Points on a hilly landscape, in no order, each with its height.
A climber steps from a point to the highest of its 2 nearest points, and stops where none of them is higher. Distance is the straight distance between rows; heights are no part of it.
Zov: [113 122 117 113 114 134 78 112 105 111 71 116 107 112 134 71 120 95 80 100]  h=346
maruz: [119 92 139 119 151 108 81 134 93 127 92 72 111 121 71 65 113 66 125 105]  h=418
zum: [115 122 60 90 56 152 125 94 122 85 128 129 54 71 123 117 76 82 99 115]  h=36
sivaz: [115 76 112 140 140 75 96 108 102 137 102 81 113 142 88 68 131 77 132 77]  h=444
nuv: [95 97 71 138 109 120 109 118 135 91 96 119 90 77 112 92 77 73 87 142]  h=459
saf: [117 81 17 97 77 111 134 112 144 85 109 138 102 50 107 149 87 100 108 95]  h=315
kufi: [91 97 99 78 132 64 90 63 109 133 113 77 115 143 73 94 160 107 59 89]  h=197
kile: [85 115 104 93 85 106 56 104 110 122 121 94 95 111 81 92 121 92 48 115]  h=243
motan: [115 94 44 82 93 106 92 112 136 92 88 125 126 50 118 128 118 85 94 108]  h=336
Zaz: [77 148 113 102 127 74 98 70 92 123 110 110 134 164 86 78 157 118 88 85]  h=167
vumug: [100 111 95 90 86 57 75 123 82 72 121 123 86 154 107 112 109 89 94 137]  h=371
fifiz: [95 112 106 113 130 117 131 91 82 131 34 109 143 106 110 106 101 119 85 99]  h=349
Tof: [95 105 94 116 88 105 114 100 101 132 90 98 127 92 113 76 110 90 139 75]  h=131
minib: [107 110 113 98 71 111 92 88 122 78 94 108 83 113 109 59 62 112 122 61]  h=109
Pobos: [111 74 54 105 70 105 132 108 97 80 73 140 100 125 127 131 66 126 106 95]  h=235
zin: [141 97 140 105 101 92 92 108 72 139 124 56 75 132 109 87 147 96 100 93]  h=344
delub: [90 112 114 152 114 115 102 99 72 98 102 101 119 50 120 113 147 127 115 116]  h=207
toz: [92 135 109 90 101 102 129 134 140 95 84 145 96 66 102 102 93 129 71 115]  h=440
pakal: [103 71 112 53 109 110 127 59 85 84 69 74 98 100 96 98 50 79 123 74]  h=492
bifug: [79 73 78 105 129 70 135 99 120 77 104 116 101 74 145 113 114 113 101 90]  h=343
Vobal: [125 103 147 90 78 109 108 85 75 118 107 64 54 105 120 90 102 97 83 101]  h=395
marat: [111 106 107 63 105 54 106 95 78 105 108 100 109 176 62 94 108 63 142 108]  h=328
Moke: [82 101 119 137 85 129 74 107 75 125 82 76 122 73 81 91 102 138 87 94]  h=288
bifov: [98 96 76 127 93 86 135 115 90 85 73 133 129 114 124 110 88 130 141 84]  h=250
zutot: [114 114 116 62 72 111 84 75 108 54 85 93 98 71 98 86 85 133 108 69]  h=96
maz: [124 130 98 90 59 102 90 126 117 117 109 121 87 102 122 87 108 60 119 107]  h=17
nobe: [96 66 126 65 119 136 85 101 78 113 78 66 93 80 114 108 81 91 64 91]  h=547
Ribu: [108 177 143 115 160 69 117 88 89 97 128 100 135 145 88 99 143 126 106 86]  h=148
Nane: [90 92 67 117 65 64 76 70 99 119 138 92 114 99 91 114 168 113 82 93]  h=524
mibe: [92 89 67 112 110 98 95 123 115 127 87 97 113 82 83 123 75 61 71 143]  h=514
Lufov: [102 85 130 72 105 116 90 84 70 154 132 47 81 151 77 84 142 88 96 99]  h=433
Geg: [51 79 107 115 136 81 98 97 98 72 109 95 103 80 116 99 100 124 84 103]  h=323
Suvi: [91 64 105 106 78 134 79 103 78 99 77 81 83 88 107 127 57 133 55 96]  h=640
mulev: [127 78 105 87 112 145 101 133 134 83 70 121 79 90 114 89 57 115 79 77]  h=321
Zosof: [74 111 95 86 109 112 139 97 98 90 90 124 98 114 107 85 59 65 130 132]  h=203
Gita: [85 157 114 98 80 90 108 117 83 97 112 117 114 78 82 106 135 101 115 142]  h=73
raka: [88 114 102 147 115 62 113 100 73 111 125 97 129 72 97 133 172 133 119 111]  h=176
mitos: [95 74 67 93 81 111 109 87 103 95 124 81 74 39 115 143 85 82 87 121]  h=78
buru: [108 83 83 58 130 89 71 83 90 119 115 72 119 150 55 101 148 88 94 116]  h=239
Fem: [94 87 81 35 120 97 110 63 136 100 100 100 100 72 125 107 105 62 80 75]  h=376
tope: [80 141 131 87 90 111 54 100 73 97 108 95 120 136 73 69 120 133 95 90]  h=272
pone: [72 77 108 92 112 93 92 89 62 160 123 68 118 156 88 94 145 101 111 76]  h=511
Buf: [84 120 127 79 119 60 124 92 135 73 113 105 75 90 96 71 77 98 98 95]  h=24
bisi: [97 92 68 128 98 124 109 93 156 62 104 143 88 82 125 72 86 125 93 79]  h=291
buvol: [90 115 47 105 61 102 92 85 148 56 107 146 109 76 101 93 85 114 112 85]  h=277
Fub: [107 77 129 62 94 89 95 68 67 103 88 52 97 121 55 96 61 100 104 83]  h=441
naz: [115 89 98 100 122 157 131 129 143 71 98 136 83 72 137 67 96 123 99 74]  h=306
Kele: [109 99 111 91 130 141 91 104 135 99 86 112 82 94 129 59 88 50 92 103]  h=373
sep: [111 73 130 88 152 113 76 111 123 104 71 95 104 103 90 71 93 41 107 86]  h=393
Rofo: [98 115 62 89 98 136 91 60 135 111 74 108 108 95 90 91 63 63 69 100]  h=172
fogar: [97 118 144 108 137 48 136 98 105 69 115 81 86 79 98 91 101 129 118 93]  h=32
rumep: [53 119 124 79 91 121 80 96 73 118 76 120 125 145 108 82 87 118 86 75]  h=251
kefof: [114 103 76 94 44 121 84 70 103 70 130 119 57 49 117 138 110 92 89 126]  h=55
rapa: [146 76 36 112 93 138 153 127 154 112 96 125 94 64 101 114 68 104 107 66]  h=297
led: [97 81 57 66 117 117 115 108 150 119 95 124 103 67 124 125 89 71 72 78]  h=356
dulu: [117 169 135 115 124 101 111 118 57 104 111 97 122 120 94 115 146 105 117 139]  h=95
deda: [86 121 93 95 88 137 119 80 127 123 102 91 91 62 90 79 69 71 96 102]  h=192
vidur: [99 108 95 124 124 115 46 117 90 94 76 108 133 107 116 94 139 112 70 117]  h=313
pidet: [119 112 109 108 33 105 85 124 84 67 112 125 67 88 101 120 81 112 123 125]  h=528
Moba: [77 121 72 74 46 56 89 75 98 99 133 108 101 94 83 133 129 106 82 112]  h=448
sabo: [83 93 76 106 108 111 74 65 110 56 93 82 106 83 71 75 63 88 97 121]  h=236
leve: [67 117 98 111 74 102 100 101 83 101 121 108 90 133 98 76 75 73 122 129]  h=221
Feli: [106 124 138 139 128 118 94 92 64 121 101 61 128 81 89 91 145 139 102 94]  h=246
tam: [107 70 121 116 87 109 114 101 61 131 69 76 95 117 116 112 72 122 94 82]  h=553
Mov: [113 88 87 93 93 112 165 135 145 112 88 134 88 83 82 103 39 113 107 69]  h=282
Gada: [72 74 96 107 114 116 106 75 82 50 85 100 102 55 113 125 90 149 83 115]  h=292
nav: [101 114 89 105 79 113 54 100 139 88 121 100 67 70 94 101 83 89 54 110]  h=205
veza: [127 96 111 114 85 89 71 121 66 86 117 78 105 99 90 108 132 114 132 110]  h=325
lazib: [145 117 149 83 96 86 117 147 88 92 79 87 82 76 98 114 88 112 121 109]  h=437
tidib: [73 97 98 117 96 134 118 123 81 121 62 115 127 74 110 119 88 133 87 107]  h=320
Vova: [124 78 124 75 112 119 133 103 105 99 60 80 87 81 80 100 36 91 104 97]  h=531
kubid: [88 110 85 142 111 116 144 105 105 94 87 136 90 100 143 99 104 104 91 141]  h=412
fivas: [95 60 100 117 125 73 86 94 59 119 106 77 130 150 108 94 126 102 139 62]  h=472
bot: [98 98 85 101 119 118 109 83 86 56 68 101 118 79 110 98 82 115 116 119]  h=263
potum: [103 72 126 62 103 113 78 80 93 109 106 75 70 121 135 88 101 71 75 76]  h=477
Dagid: [109 93 82 145 56 101 75 134 97 142 102 102 104 92 99 119 114 92 93 110]  h=169
remu: [83 89 93 147 112 46 107 122 63 105 122 107 113 121 113 133 135 121 113 120]  h=149
zimer: [146 76 116 103 118 96 65 98 85 95 120 47 89 109 88 83 140 94 111 104]  h=304
Zomig: [82 96 89 136 84 89 111 107 122 155 116 97 98 93 107 86 104 75 98 91]  h=144
vik: [126 94 102 60 98 58 114 120 84 104 102 91 95 124 88 116 92 51 127 126]  h=357
dab: [110 89 104 77 113 128 115 70 146 122 82 122 68 119 135 80 86 52 72 64]  h=352
pano: [101 108 116 59 70 83 86 133 107 64 113 123 67 94 109 117 71 107 91 111]  h=491
por: [55 102 114 98 100 101 78 88 96 101 106 128 99 167 113 60 78 80 100 87]  h=238
Nolag: [81 81 98 92 124 122 34 112 90 121 95 92 122 138 87 84 119 79 64 108]  h=278
lezi: [100 113 98 79 131 70 111 77 64 94 103 82 125 134 83 107 128 93 116 125]  h=289
toli: [100 110 104 106 126 109 100 71 45 67 91 80 115 111 114 114 118 112 108 138]  h=241
Tiv: [103 75 92 41 117 88 74 61 114 119 117 80 90 122 105 104 121 36 72 77]  h=417
sedo: [107 128 126 79 89 79 62 109 73 77 126 85 121 120 68 85 133 129 143 79]  h=294
Sugo: [78 72 85 134 62 83 77 87 77 103 113 99 112 79 105 128 129 140 106 81]  h=442
Nanan: [116 118 123 121 74 119 109 67 96 51 85 99 84 62 96 92 92 155 111 92]  h=79
gid: [93 120 74 73 96 114 65 75 139 108 109 93 74 93 73 116 48 63 49 101]  h=175
selo: [105 93 104 142 68 84 45 105 79 89 125 98 103 93 62 118 139 141 100 111]  h=378
semif: [108 84 81 131 83 52 91 140 115 119 99 101 108 118 63 110 61 79 118 103]  h=452
Bila: [67 104 101 117 104 90 146 91 87 87 96 136 82 129 157 112 97 131 79 110]  h=372
Leduk: [75 98 88 67 74 47 91 92 81 87 117 101 98 132 87 122 91 105 88 110]  h=408
fod: [73 71 76 80 101 137 142 130 116 91 102 120 95 58 103 120 51 124 101 87]  h=270
vam: [110 92 110 130 71 83 92 146 78 86 93 104 90 111 86 105 57 112 131 115]  h=486
banil: [98 157 143 118 148 74 122 104 72 103 129 80 109 142 54 100 118 125 107 127]  h=125
mateg: [93 122 108 94 66 98 89 107 98 92 138 99 103 37 95 99 144 99 130 109]  h=59
Dubun: [125 73 132 74 131 98 74 64 83 98 102 42 100 136 62 68 114 97 117 69]  h=374
gidi: [111 130 69 92 44 121 128 119 125 108 106 135 93 78 107 103 79 89 126 102]  h=25
Buz: [119 134 137 90 94 80 111 153 120 66 90 130 85 85 96 101 81 129 106 107]  h=466
Luvo: [119 100 93 108 95 100 89 74 112 92 89 91 107 120 103 60 96 73 130 78]  h=120
puve: [80 126 82 112 68 80 114 94 105 64 97 143 117 90 106 99 100 137 132 93]  h=264
Lomi: [71 66 64 95 106 89 96 81 92 108 131 72 103 73 111 118 116 67 92 121]  h=102
paduf: [76 107 91 107 87 108 87 80 112 118 113 71 112 79 52 73 80 88 103 100]  h=211
rezav: [107 91 129 103 170 108 110 99 102 120 46 100 129 104 106 86 109 74 102 87]  h=375
mana: [69 66 83 112 109 42 117 104 81 125 136 74 108 108 92 113 128 88 117 106]  h=126
limi: [144 101 136 94 120 48 117 123 82 95 99 78 82 126 96 109 104 93 118 109]  h=394
Zomeg: [110 67 99 93 113 144 117 111 162 124 90 125 66 101 118 90 53 90 70 35]  h=335
Felu: [125 63 80 89 126 110 129 114 112 111 50 100 102 87 92 132 47 68 84 121]  h=582
bonol: [127 123 142 123 110 78 105 73 88 73 96 70 85 89 91 91 106 146 91 94]  h=53
Koro: [113 84 51 144 46 97 100 107 104 101 95 127 94 91 112 140 87 108 100 117]  h=204

Where does a climber stop that starts at each point below?
leve: Nane
Tof: sep
Rofo: Felu
Zosof: Felu
zum: sep
gid: sep
